Each scene shows the same named points in several views. A view is turned or mirrored, shifted and resized as a whole, has a little noise and may leave points out.
In the rows, zero is written as 128.

Scene 1
View 1
kof: [140 176 119 117 116 129 125 159 121 142 153 142 136  91 158 119 113 107
 117 131 134 124 144 101 119 145 111 134 119 111 124 129  91 139 142 199
 140 138 121 133 130 154 175 156 117 106 111 157 140 138 117 146 123 146
 132 152  97 141 148 130 143 104 120 124  86 128 114 130]
Zuv: [139 186 135  91 127  82 125 166  97 189 159 114 196 107 178 122 160 146
 163  99 121 120 146  97  90 148  73 162 111 130 160 110 152 128 133 197
 142 160 171  90 118 183 139 151 147 130 114 221 119 121 123 153 177 140
 144 116 102 161 134 140 167  77 141 136  97  91 128 126]
Dubaz: [132 216 119  84 110 109 116 167 117 165 147 125 160  76 169 107 137 128
 143 123 132 120 155  96  84 132  72 172 102 103 144 118 108 146 153 211
 152 157 136 102 117 170 161 162 127 112  91 211 151 141 105 157 144 165
 140 140 108 157 147 137 172  95 119 121  73 114 104 106]
ponar: [152  86 136 182 154 135 138 143 114 140 167 161 137 137 142 144 104  94
 100 114 136 143 127 104 188 176 165  70 152 146  98 135 107 107 105 169
 108  95 133 162 150 138 176 142 133 112 161  93 100 118 154 133 117  92
 131 151  82 117 136 120  96  88 145 132 120 138 155 194]
gisok: [153 146 134 117 129 101 145 153 100 158 164 130 165 129 160 138 119 117
 134 115 108 111 130 106 114 165 118 117 131 118 138 118 147 132 119 173
 146 148 165 133 141 167 152 149 131 129 141 176  97 116 132 138 163 132
 134 128  80 156 129 127 134 106 133 158 127  93 145 132]
vegaz: [115 167 119 126 138 127 122 161 122 154 145 151 160  99 140 102 137 120
 124 115 136 126 160  89 124 141  90 142 118 105 121 132 107 130 135 185
 142 143 150 107 131 165 162 147 146 114 110 170 126 142 112 150 123 130
 140 145 120 119 141 129 149  77 122 109  76 125 109 150]
Dosi: [130 164 124 117 130 113 127 163 111 159 153 141 169 106 153 114 135 123
 134 112 126 124 149  96 113 149  94 140 116 117 137 125 121 134 132 184
 142 149 154 110 131 169 156 149 141 121 118 177 115 133 119 148 145 131
 141 136 106 136 138 131 152  86 126 124  93 110 120 139]
Viro: [ 93 161 127 118 143 121 123 134 125 146 162 155 178 135 123  88 158 115
 121  88 109  83 179  83 119 145 108 129 154  86 122 128 141 130 121 171
 185 170 203 129 149 197 127 110 142 128 127 168  77 125 118 150 121 109
 139 134 115  98 132 128 114  87 113 129 105 113 137 143]
fofan: [120 185 120 105 106 130 112 153 129 145 163 149 157  93 149  98 136 112
 122 114 125 110 165  91 104 139 106 146 127 112 142 129  96 144 143 205
 155 162 143 130 133 176 159 137 120 114 103 154 118 137 113 147 122 133
 138 142 106 119 149 135 144 101 111 117  83 124 112 123]
Dubu: [123 110 128 156 147 130 143 153 112 139 159 164 166 134 122 119 118 105
 110 111 116 119 144  94 146 165 126  99 136 117 126 138 128 127 111 151
 137 145 172 130 154 164 157 131 150 128 150 126  74 128 129 132 137  99
 139 135 105 106 127 122 126  90 122 131 115 107 131 164]
Vik: [124 150 126 125 145 114 139 149 111 148 155 145 164 130 138 115 130 114
 122 110 114 103 150  95 123 155 109 121 136  95 121 123 140 132 121 165
 161 152 178 127 144 172 147 137 140 125 135 177  94 126 122 145 140 127
 134 137  99 131 129 125 126  95 122 140 113 104 136 142]
damo: [148 107 136 153 145 111 142 163  98 162 161 145 174 127 148 140 122 118
 128 108 125 141 129 102 147 170 121 103 124 149 137 131 136 118 109 166
 110 130 157 120 140 156 163 149 151 129 151 141  92 120 139 134 159 102
 142 126  94 131 127 127 140  79 143 134 115 103 138 170]
peti: [106 133 120 147 148 143 135 142 126 124 152 170 146 127 113 101 119  98
  98 116 121 103 160  88 142 152 125 105 146  83 102 138 114 133 121 157
 164 147 169 141 156 165 156 127 141 119 136 137  90 137 117 141 108 113
 133 153 109  97 132 119 112  98 111 123 103 124 126 156]
Zupa: [136 128 127 147 128 123 122 175 108 166 157 155 180  97 146 118 130 123
 130 110 138 156 143  94 136 157 104 128 104 164 153 141 103 124 125 185
  98 140 136 100 129 157 171 149 153 122 125 129 109 135 129 138 148 101
 151 128 116 114 137 135 170  65 133 104  82 113 107 166]
dil: [128 155 117 119 126 123 143 174 106 144 145 150 170 102 132 113 112 114
 125 129 115 119 141  94  97 152  88 138 101 104 153 136 125 151 132 162
 144 172 157 103 143 167 163 153 148 129 122 173  98 145 105 135 158 136
 141 129 110 132 129 126 171  98 110 127  98  87 101 123]
gimov: [104 161 122 112 114 123 122 163 116 150 162 158 195 107 126  89 147 121
 131 102 107 103 170  84  93 146  92 148 120 119 170 139 123 148 131 176
 158 194 180 105 142 193 142 123 146 135 113 152  74 137 111 137 148 108
 149 115 122  98 133 135 163  87 106 117  92  92 105 127]
View 2
fofan: [101 110 169  95 138  91 111 145 107 130 124 159 170 134 126  90 123 123
 139 115 130 134 132 103 138 104 137 150 128 144 128 129 148 163 142 131
  93 165 111 126 137 165 107  96 145 116 136 119 118 120 125 139 110 121
 106 120 154 116 116 128 122 163 124 120 178 167 155 120]
Dosi: [103 118 161 112 137 106 119 152 111 111 118 156 167 141 120  90 128 115
 123 118 131 111 133 110 138 103 140 143 126 136 117 136 148 135 126 129
 109 139 115 121 118 165 117  94 145 137 138 122 109 125 137 134 108 126
 118 129 137 123 125 132 115 149 117 116 164 165 144 104]
Vik: [100 113 140 140 134 106 115 146 128 108 110 137 155 130 142 107 116 109
 129 129 135 116 144 124 152 104 133 142 136 139 122 126 145 154 123 118
 124 142 126 111 128 160 113  88 126 149 143 132 101 127 140 122 119 117
 108 128 146 125 158 123 110 154 116 104 160 161 154  89]
gisok: [ 90 112 143 152 122 123 125 136 135  99 118 146 151 129 147 111 127 124
 126 127 135 106 137 127 147 112 121 132 126 131 131 123 134 133 132 127
 137 138 111 109 130 147 102  94 135 162 125 129 103 104 147 116 121 123
 106 143 133 129 142 135 112 138 125 100 141 169 140  97]
gimov: [122  98 147 109 148 116  95 151 104 118  86 155 165 132 102  77 126 118
 148 113 133 130 134 131 124  79 144 157 147 150 122 114 156 152 129 120
 103 160 122 135 145 157 117  92 150 122 150 128 114 131 141 136 104  82
 115 130 148 124 159 112 108 143 122 108 149 165 161 133]
ponar: [ 79 179 141 128 117 128 180 101 140 130 104 102 145 125 178 131  93  87
 138 116 102 124 175 147 171 101  85 123 140 152 164 188  99 137 111 106
 145 125 120 109 150 184 122  99 106 147 162 144 108 143 145 122 128 158
  77 146 138 142 102 146 112 165 143 117 172 116 149  74]
damo: [ 95 147 139 134 127 141 150 125 127 107  94 131 153 134 136 105 119 103
 131 112 116 105 153 144 145  94 113 131 137 140 140 158 125 112 112 115
 141 120 117 119 132 168 123  96 133 157 152 136 105 130 153 123 116 128
 106 153 123 141 127 140 105 134 132 109 145 143 138  95]
dil: [123  98 166 101 132 123 117 163 113 117 103 161 166 133 126  88 124 114
 116 131 138 116 140 123 122  91 135 134 130 130 116 124 152 131 125 137
  98 149 118 126 134 151 127 100 136 141 126 140 124 124 152 134 114 109
 122 132 128 123 149 120 111 143 103 106 151 172 149 116]
kof: [ 99 120 184  90 127  98 136 147 115 130 138 159 169 134 148 101 117 118
 115 127 127 123 139 100 141 114 125 130 114 130 129 147 140 145 136 141
  94 154 107 118 131 163 116 103 132 130 121 128 124 118 133 138 116 149
 106 124 138 116 101 137 126 166 115 121 182 166 144 104]
peti: [109 128 145 115 135  97 127 140 126 134 101 119 154 126 158 113  96  92
 135 134 126 139 163 131 159  92 122 141 147 149 133 145 137 175 117 110
 110 150 134 114 146 173 125  89 106 132 158 144 110 149 136 129 124 122
  92 117 156 124 155 115 112 180 115 112 181 142 174  85]
Zupa: [110 145 161  91 137 133 146 136 102 120  93 150 169 143 109  83 125 103
 133  99 112 113 145 131 127  85 124 140 136 145 135 167 135 109 113 122
 114 129 112 137 133 178 133 101 149 129 157 130 118 139 146 143 102 125
 115 146 124 137 102 141 109 137 132 123 157 144 139 120]
vegaz: [109 123 165  95 143  96 121 157 106 121 115 152 174 143 120  89 121 104
 122 116 128 118 142 107 141  99 143 149 129 140 117 149 153 145 119 125
  99 140 122 125 117 176 124  91 140 126 149 124 110 140 130 141 108 132
 118 120 141 121 124 130 115 160 113 124 180 157 153 100]
Dubu: [107 135 135 127 130 125 140 131 129 122  86 121 150 124 149 110 104  94
 138 125 121 126 162 147 151  87 113 136 149 149 140 148 129 144 112 109
 130 138 129 117 148 167 125  92 116 145 158 147 109 143 149 124 121 115
  98 138 141 137 151 122 104 154 124 107 156 138 160  94]
Dubaz: [102  93 186  97 140  88 102 168 100 111 145 187 180 147 109  79 143 134
 112 118 141 107 113  80 128 119 158 147 108 125 103 123 165 139 142 148
  87 152 103 122 104 159 108  95 161 130 114 109 115 107 125 141 103 132
 130 119 137 111 110 137 124 149 109 122 174 191 136 117]
View 3
Vik: [149 131 132 133  94 129  97 122 128 133 129 135 132 145 137 145 131 117
 141 135 153 122 132 101 111 123 125 154 153 152 117 122 104  98 139 116
 117 107 142 118 132 130 109 149  77 116 101 111 125 149 114 122 152 124
 141 129 113 151 128 137 119 126 126 141 198  78 149 137]
Dosi: [158 123 123 149 102 149  97 111 142 138 134 153 126 147 127 156 139 135
 136 138 157 115 122 106 110 102 123 146 136 139 120 134 110 101 144 123
 111 130 135 113 123 128 118 137  92 126 108 107 135 145 133  98 145 134
 148 120 104 162 126 142 124 126 128 153 180  87 143 126]
Zuv: [176 133 112 153 103 163 114  81 123 127 144 145 129 151 119 164 131 126
 132 139 165 128 116 110 106  74 101 157 146 133 125 146 106 103 143 118
 114 130 155 121 114 130 140 139  76 120  93 124 133 147 164  55 118 148
 139 131  85 182 107 126 120 125 120 158 189  92 136  86]
fofan: [155 122 112 150  88 138  93 116 153 148 127 158 130 155 125 170 156 129
 131 142 146 110 125 104 121 103 153 125 142 151 131 140  98 101 134 117
 115 140 121 103 117 132 107 127 110 141 120  96 119 130 121  94 164 133
 158  91 110 163 141 155 108 139 127 143 180  94 146 125]
Dubaz: [171 129  93 155  98 155  96  95 141 138 124 171 126 151 115 192 135 141
 113 148 182  99 126  97 106  70 128 140 134 131 131 159 100 105 139 123
 127 169 123  98 107 137 123 121  95 125 118  90 125 133 154  63 153 149
 142  98  92 177 130 146 109 125 137 162 179  95 132  89]
peti: [130 121 144 129  92 113  83 146 148 144 129 139 133 148 142 136 152 122
 142 132 141 111 128 100 115 148 149 140 150 158 120 115 103  96 135 118
 113 108 121 116 141 129  84 148  95 117 108  90 125 146  90 154 176 114
 157 117 129 141 146 149 120 131 135 130 190  73 154 176]
Viro: [136 139 138 129  84 106 105 114 127 132 146 123 143 167 136 140 165 104
 136 134 132 132 117 102 109 126 143 143 177 166 129 123  91  94 123 103
 120  98 135 130 129 134  99 148  83 111  83 106 107 141 112 115 153 130
 161 121 118 167 139 136 103 139 125 114 208  74 143 149]
Zupa: [152 104 142 163 112 170  94 115 173 149 148 161 119 147 123 137 160 152
 150 131 137 117 101 120 119 111 121 135 110 131 116 119 128 101 156 136
  83 124 132 123 132 121 120 136 118 147 114 112 165 151 133 110 131 133
 168 127 108 157 121 148 144 131 119 162 151  98 155 157]
gisok: [167 131 123 137  94 153 102 122 123 134 118 135 124 130 139 146 106 115
 153 136 156 127 145 109 120 116 115 156 142 152 109 121 111 102 149 121
 113 101 158 110 129 122 124 150  76 136 111 133 130 150 117 110 142 119
 123 133 105 143 112 139 129 125 116 158 196  85 156 114]
dil: [141 137 129 146  97 146 112  99 148 139 121 167 124 143 121 163 128 131
 124 162 163 113 129  91 104 117 131 163 128 146 111 121 115  95 149 126
 110 132 125 113 129 137 125 127  83 125 115 109 143 139 144 104 145 141
 159 130 126 145 127 152 115 114 121 145 176  93 164 129]
damo: [157 110 148 147 109 164  92 130 146 141 139 137 120 133 139 123 129 134
 165 122 140 128 122 120 122 128 107 150 123 139 108 108 127 100 157 132
  89  93 155 123 141 115 120 156  95 140 106 128 157 162 113 132 131 117
 143 143 108 141 113 136 149 126 117 163 172  86 158 154]
kof: [163 112 108 149  98 153  77 135 154 149 112 166 122 137 130 171 127 142
 135 139 167  94 138 102 122 107 140 131 121 137 121 139 108 106 147 129
 118 149 121  91 122 129 104 131 106 140 136  91 133 137 113 113 172 123
 139  94 107 148 137 157 126 127 135 166 174  90 147 125]
vegaz: [149 115 126 148 105 141  85 119 155 140 140 158 129 155 126 157 158 143
 127 133 158 104 111 104 108 104 130 138 136 135 126 136 106 101 140 126
 112 141 119 114 125 131 103 136 102 116 108  85 136 143 128 109 157 135
 159 113 107 166 137 143 124 127 140 149 174  86 137 146]
gimov: [134 142 139 150  86 131 124  87 149 140 142 152 133 163 120 156 166 117
 129 158 131 131 110  99 109 117 149 148 150 162 124 120 104  92 135 113
 103 118 126 128 124 138 124 126  95 132  96 116 130 132 144  89 137 149
 180 121 129 164 131 151  99 133 110 122 180  96 162 134]
ponar: [157  87 153 138 108 154  59 181 158 150 130 125 117 125 158 105 134 138
 186  98 126 115 133 131 142 154 123 123 121 145 109 102 125 106 156 135
  87  83 151 112 150 103  87 170 115 154 124 116 150 166  60 178 162  84
 134 123 109 125 129 144 166 136 124 171 172  76 156 190]
Dubu: [136 120 154 137  98 134  95 136 148 141 135 137 125 140 141 123 142 123
 156 131 133 126 126 109 119 147 132 149 139 155 111 102 117  96 146 124
  97  90 140 126 143 122 105 153  92 131 104 117 142 153 101 149 149 115
 157 137 127 135 129 143 134 129 118 141 182  80 164 172]
View 4
peti: [ 87 137 122 115 109 131 114 162 152 128 126 138  93 113 127 146 109 133
 136 130 176 152 124 153 169 119 136 158 156 130 142 101 114 144 123 149
 166 103 159 128 136 110 107 176 130 125 166 117 132 131 129 151 141 156
 130 173 141 123 125 145 119 138 122 159 131 153  92 118]
Zuv: [121 103 116  82 136 120 109 138 138 125 119 124 115 128  96 110  98 170
  83 148 100 157 160 147  83 142 119  91 149 156  83 135 143 142 138 131
  94 108 167 113 135 144 139 106 116 123 124 167 153 157 181  91 118 118
 195 170 170 169  95 142 105 148 162 138 119 109 168 181]
vegaz: [ 93 136 109  86 121 126  92 154 148 144 148 130  98 116 104 131 126 149
 109 126 145 159 141 141 136 131 129 138 159 136 129 136 141 154 143 130
 125 101 186 137 142 125 114 156 130 119 154 131 130 127 150 136 126 121
 160 180 155 166 121 143 122 147 156 157 134 134 140 147]
Viro: [ 87  92 138 113 107 135 123 170 158 127  95 150 110 133 136 107  86 138
 127 136 146 166 145 162 147 122 126 150 154 143 119  96 111 155 133 136
 154 114 161 117 112 134 119 159 105 128 181 132 155 164 141 115 147 149
 160 184 147 133 102 153 118 149 122 162 120 134 112 119]
fofan: [ 89 145 105  85 117 113 107 139 144 156 150 131 111 125 126 135 119 119
 114 120 148 161 136 149 121 151 131 147 142 135 113 131 126 164 157 130
 138 118 183 114 132 137 126 139 143 143 151 119 139 141 142 123 128 114
 160 172 144 174 104 155 127 144 147 160 150 108 131 140]
Zupa: [115 153  98  78 129 142  99 121 127 165 155  83  91 127  73 139  98 165
  97 113 151 140 123 111 130 124 157 114 183 125 129 122 145 140 118 123
 120 108 172 140 154 130  98 144 146 117 144 131 121 140 136 131  93 151
 176 168 139 160 124 133 126 144 152 149 132 160 156 152]
gisok: [123 130 119 113 134 117 132 130 131 107 118 124 107 120 113 153  92 153
 107 150 138 133 132 156 112 137 127 103 141 147  92 111 123 129 110 155
 131 107 135 101 140 126 131 119 135 134 113 149 147 143 159 122 123 152
 152 155 151 122 105 134 104 127 131 136 126 128 117 168]
damo: [127 141 115 107 136 138 120 121 128 126 128  95  95 124  81 156  81 178
 105 132 155 125 116 129 137 117 152 104 175 131 118 107 134 122  88 143
 130 106 136 126 151 122 102 136 136 118 129 145 134 139 140 137 102 174
 160 161 139 114 121 122 112 129 134 142 121 165 131 161]
gimov: [ 97 112 113  87 107 144 114 157 132 166 119 107  97 128 118  97  81 119
 107 137 134 164 148 130 113 130 141 124 158 139 118  90 110 151 155 137
 138 119 189 122 125 136 131 146 127 132 163 127 140 182 150  96 128 141
 183 170 149 181 102 165 115 154 134 140 126 137 128 123]
Dosi: [106 133 110  90 127 123 106 143 140 135 137 123 101 118 105 133 112 151
 103 136 136 152 141 144 117 136 129 118 152 142 112 128 136 146 136 136
 121 106 170 123 141 129 123 135 132 125 136 140 137 140 157 123 122 130
 167 171 156 159 112 141 114 142 151 147 132 127 139 158]
Vik: [105 117 124 111 120 126 121 156 146 114 114 138 102 117 122 136 100 148
 118 145 145 150 139 156 134 126 125 127 148 143 113 107 122 136 122 150
 141 105 152 116 134 120 125 146 122 124 143 141 144 144 154 127 137 148
 152 169 153 130 112 142 108 137 131 148 122 135 111 146]
Dubu: [108 134 120 116 119 142 122 143 135 130 120 109  89 120 105 147  83 151
 123 132 169 137 119 137 156 113 150 128 168 128 132  88 115 129 104 149
 155 107 144 128 143 114 103 160 133 121 151 129 132 145 130 142 122 177
 145 165 136 114 123 136 115 134 120 148 122 169 103 131]
Dubaz: [ 97 141  96  70 128 102  92 148 143 143 160 140 111 112 115 129 144 133
  95 136 116 167 158 152  89 160 109 123 130 149  98 159 146 159 170 129
 103 104 198 116 140 136 145 122 138 134 124 142 137 130 177 114 130  84
 176 173 168 200 103 154 116 147 174 147 145  88 156 172]
kof: [ 97 170  95  90 127 104 104 134 140 139 170 128 102 109 117 168 140 128
 114 125 155 147 127 150 123 152 126 140 136 133 116 145 137 150 143 142
 133 104 173 119 152 121 125 139 157 137 123 121 127 110 147 147 121 113
 142 163 147 163 118 143 121 132 156 153 153 113 125 160]
View 5
ponar: [129 130 126 129 117  96  88 152 130 132  91 122 144 142 111 151 149 138
 157 132 130 101 148 181 142  66 190 144 153 174 115 125  84 128  72 100
 126 168 180 132 154 118 124 107 146 158 162 204 180 116 121 199 118  99
 160 149 155 123 115 109 146  45  80  81 157 119 147 161]
Viro: [151 123 132 135 113 138 101 165 115 113  66 173 132 135 131 104 126  97
 147 144 116 138 120 104 125 122 149 185 147 119 128 142 102 160 104  82
 119 142 138 184  91 133 132 117 130 173 119 132 176  99 141 118 101 110
 147 123 187 116 105 123 173 132 136 139 155 144 122 142]
Zuv: [120 151 163 141 100 121 142 125  76 140 104 163 126 130 128 111 130 119
 154 167 179 127 138 108 109 137 129 147 151 110  79 126 138 126 143 130
 133  64 144 161 102  97 145 108 104 164 107 140 147 146 146 100 106  98
 128 139 174 144  92  86 178 160 149 149 135 138  82 102]
Dosi: [127 144 150 138 106 115 123 131 110 146 112 155 130 142 133 122 141 109
 139 155 155 128 134 122 119 119 143 165 153 127  87 117 112 137 129 129
 127 113 151 160 109 109 139 106 119 161 118 144 152 125 131 119 121 100
 138 137 165 142 120 107 160 122 125 136 142 138 105 132]
gisok: [142 127 138 133 112 130 108 146 110 134 116 143 142 125 130 110 126 139
 155 139 156 124 148 128 115 102 148 144 129 132  92 132 127 119 110 104
 138 104 168 153 115 111 150 112 124 159 148 158 179 132 141 130 104  87
 128 138 173 150 107  79 150 115 128 127 136 125 107 121]
Dubaz: [123 142 161 139  95 111 139 115  90 160 135 155 132 145 141 106 148 101
 124 164 168 145 122 102 116 130 126 174 165 113  67 106 101 122 171 156
 129  90 138 172  87 103 147 108  89 157  97 135 140 128 136  85 128  95
 120 133 157 179 144 115 155 130 130 167 139 161  81 129]
damo: [124 149 142 138 114 111 112 136 125 141  98 143 131 137 123 145 135 132
 155 147 155 104 153 154 120  98 162 140 140 148  94 124 126 135  91 113
 129 125 167 134 144 104 134 102 140 160 148 167 162 135 125 163 115  97
 151 152 164 114  95  90 160 103 112 100 143 113 126 129]
fofan: [128 135 144 129 102 117 108 131 116 153 107 157 134 143 129 111 137  95
 125 149 138 134 117 108 125 111 134 178 158 118  95 127  87 133 134 134
 123 132 130 163  92 120 144 110  97 164 101 144 157 112 127 108 130  89
 131 130 150 153 138 133 149 111 102 152 144 154 110 150]
kof: [129 131 145 131 104 106 114 127 118 160 139 136 140 147 138 118 153 110
 124 146 151 133 128 129 126  99 145 170 157 137  81 108  84 121 141 143
 128 134 155 158 107 111 143 106 108 155 122 157 157 118 125 122 131  90
 128 137 149 174 157 119 135  85 103 140 144 151 108 150]
dil: [138 145 147 140 114 129 115 130 145 159 132 163 129 144 151 122 132 103
 126 145 151 130 141 113 100 120 131 170 129 121  74 115 129 150 126 131
 125 125 151 155 111 109 150 102 127 159 129 116 149 123 120 110 126  90
 134 140 167 138 129 103 145 131 129 138 134 129 114 129]
Dubu: [141 137 131 136 120 123  95 151 146 133  91 153 133 140 132 134 133 116
 147 138 127 117 144 141 121  99 162 162 133 143 110 128 114 155  83  96
 122 156 163 148 132 122 134 108 149 164 148 150 172 112 121 154 115 100
 154 141 173 110 109 107 154  99 112 106 148 119 139 146]
Zupa: [104 170 155 139 106  98 121 114 130 163  99 155 122 151 121 154 142 106
 135 158 155 104 140 146 119 108 146 153 160 138  82 117 117 148 110 146
 121 129 140 129 137 102 132  97 122 162 113 153 135 135 111 150 139  96
 154 150 148 110 108 119 163 112  96 113 142 124 125 140]
gimov: [133 150 143 134 111 135 107 136 139 149  86 180 122 139 134 116 118  86
 129 149 130 126 126  96 105 128 123 176 135 105  97 140 128 162 109 119
 119 131 121 158  96 122 147 107 117 170 104 111 152 116 122 104 126  91
 142 132 166 108 105 126 164 152 120 147 136 132 120 134]
vegaz: [125 145 150 142 107 106 125 130 115 147 107 159 128 154 138 130 153  97
 131 157 144 130 125 125 124 122 149 183 168 130  89 108  93 150 137 134
 119 132 148 166 111 112 129 105 123 160 109 140 144 115 124 122 125 111
 146 136 165 139 133 126 162 111 122 135 152 148 114 145]
View 6
dil: [132 161 123 114 138  95 164 115 152 109 116  97 147 114 144 118 151 131
 103 148 166 152 138 144 104  80 146 120  99 112  81 111 156 116 184 106
  78 118 139  98 147 110 134 106 139 143 109  96 116 119 140 109 133  97
 109 157 168 112 136 135 126  93 140 138 142 116 164 120]
gisok: [143 167 114 131 120 117 131 125 134 130 133 128 147 114 158 104 150 135
 134 114 182 144 133 164 114 121 158 149 105 139 106 114 133 111 191 103
  78 117 136 115 101 119 134 102 130 120 100  94  96 115 114 125 110 100
 103 159 121 129 110 138 150 109 141 138 155 123 147 125]
fofan: [129 147 110 123 156 116 165 126 151 123 101  96 131  98 141 113 141 118
  94 132 156 160 138 156 121 105 146 119  85  77  95 123 138 114 144  85
  49 133 116 124 127 123 139  72 124 166 116  95 123  84 121 105 144  92
 126 149 153 126 166 104 125 101 122 156 141 118 130 114]
Viro: [155 132  97  99 159 122 138 164 131 143 137 130 155 129 122 119 127  95
 120 137 184 136 115 189 113 104 154 129  91 123  93 111 162 131 143 110
  47 109 116 131 116 142 159 107 125 171 126  91 103  80 139 108 132  67
  93 110 122 108 130  87 126 110 117 171 125  83 169 111]
Vik: [153 156 102 113 140 123 134 134 135 136 128 121 154 125 138 120 133 121
 124 127 179 139 123 171 110 112 150 139 101 139  95 114 143 118 172 106
  64 112 124 121 116 124 145 102 127 149 114  91 101 110 125 111 122  85
 100 135 134 122 117 115 133 114 133 149 144 112 164 115]
Zuv: [ 97 117 130 157 126  87 179 165 152  80 116 148 155  97 180  88 138 146
 120 139 191 160 143 167 111 122 160 121  73 127  81  93 158 112 170 118
  66 118 138 115  99 105 154  79 165 110 108  73  98 126 132 113 132  85
  88 165 165 140 135 142 165 103 131 134 144 105 111 129]
Dubaz: [ 98 140 117 161 140 113 186 138 160  89  83  99 142  93 167 110 134 153
  81 140 174 179 158 147 124 108 141  95  60  84  82 111 130 109 152  97
  50 137 132 128 128 112 143  58 154 141 116  67 130 123 125 100 149  82
 110 161 194 148 165 136 139  98 128 136 154 127 107 118]
peti: [180 163  87  83 163 132 122 110 136 161 122  96 147 127 111 140 127 102
 121 134 154 133 106 165 106 106 139 141 119 132  94 132 138 119 162  91
  54 112 103 117 133 130 143 100  99 187 122 104 112  90 121  99 129  86
 125 116 131 112 124  87 108 122 133 157 141 122 186 104]
Dubu: [172 155 107  81 152 103 125 107 140 145 138 114 143 122 124 121 141 106
 145 134 153 126  99 162  96 110 151 163 136 149  92 123 155 114 184  97
  74 108 107 100 123 113 140 107 102 161 109 116  93  95 120 111 119 104
 126 136 117 108 111 100 124 119 140 147 137 120 184 116]
kof: [137 169 102 131 145 127 154  94 154 129  89  80 132  97 148 123 139 142
  97 125 148 163 138 137 119 116 136 126  97  97  97 133 113 102 166  78
  58 134 114 116 129 112 129  66 117 159 109  91 125 111 104 101 136 103
 139 159 165 142 153 120 124 110 138 137 163 151 133 111]
damo: [151 137 122 102 138  81 139 107 152 122 134 130 139 102 152 105 146 125
 163 134 147 132  98 154  89 132 156 174 142 163  89 119 156 102 196  97
  83 110 106  91 104  90 141  91 111 134  98 117  82 106 109 115 116 119
 136 162 125 121 109 117 146 125 148 126 144 135 157 125]
ponar: [192 163  94  80 151 119 101  72 141 173 128 108 127 105 130 126 133 113
 176 109 122 121  79 153  96 157 149 200 165 171 108 149 119  92 191  71
  71 115  76 102  95 100 133  76  66 167 101 131  83  89  76 113 110 127
 168 146  94 128 106  89 127 148 149 133 158 165 168 112]
vegaz: [136 131 103 115 161 106 165 121 158 113  96 102 145 105 140 124 122 127
 110 149 152 153 120 151 105 113 139 125  98 121  75 122 146 111 155  94
  52 121 106 113 131 107 150  67 123 170 121  90 116 110 122  90 147  87
 127 140 175 131 146 103 125 116 133 139 142 127 146 106]
Dosi: [127 140 113 127 143 103 160 128 152 111 110 115 146 105 152 111 136 133
 118 138 166 153 129 155 109 114 149 131  96 122  83 115 146 111 168 100
  62 119 120 112 119 108 145  79 133 146 113  89 108 113 122 105 134  93
 115 151 161 131 137 120 137 111 134 138 145 123 139 118]

Which points are out of place in each view (at most two, in the order of its rows)? Write none if all are in place.
view 1 | kof
view 2 | Dosi
view 3 | none
view 4 | none
view 5 | none
view 6 | damo
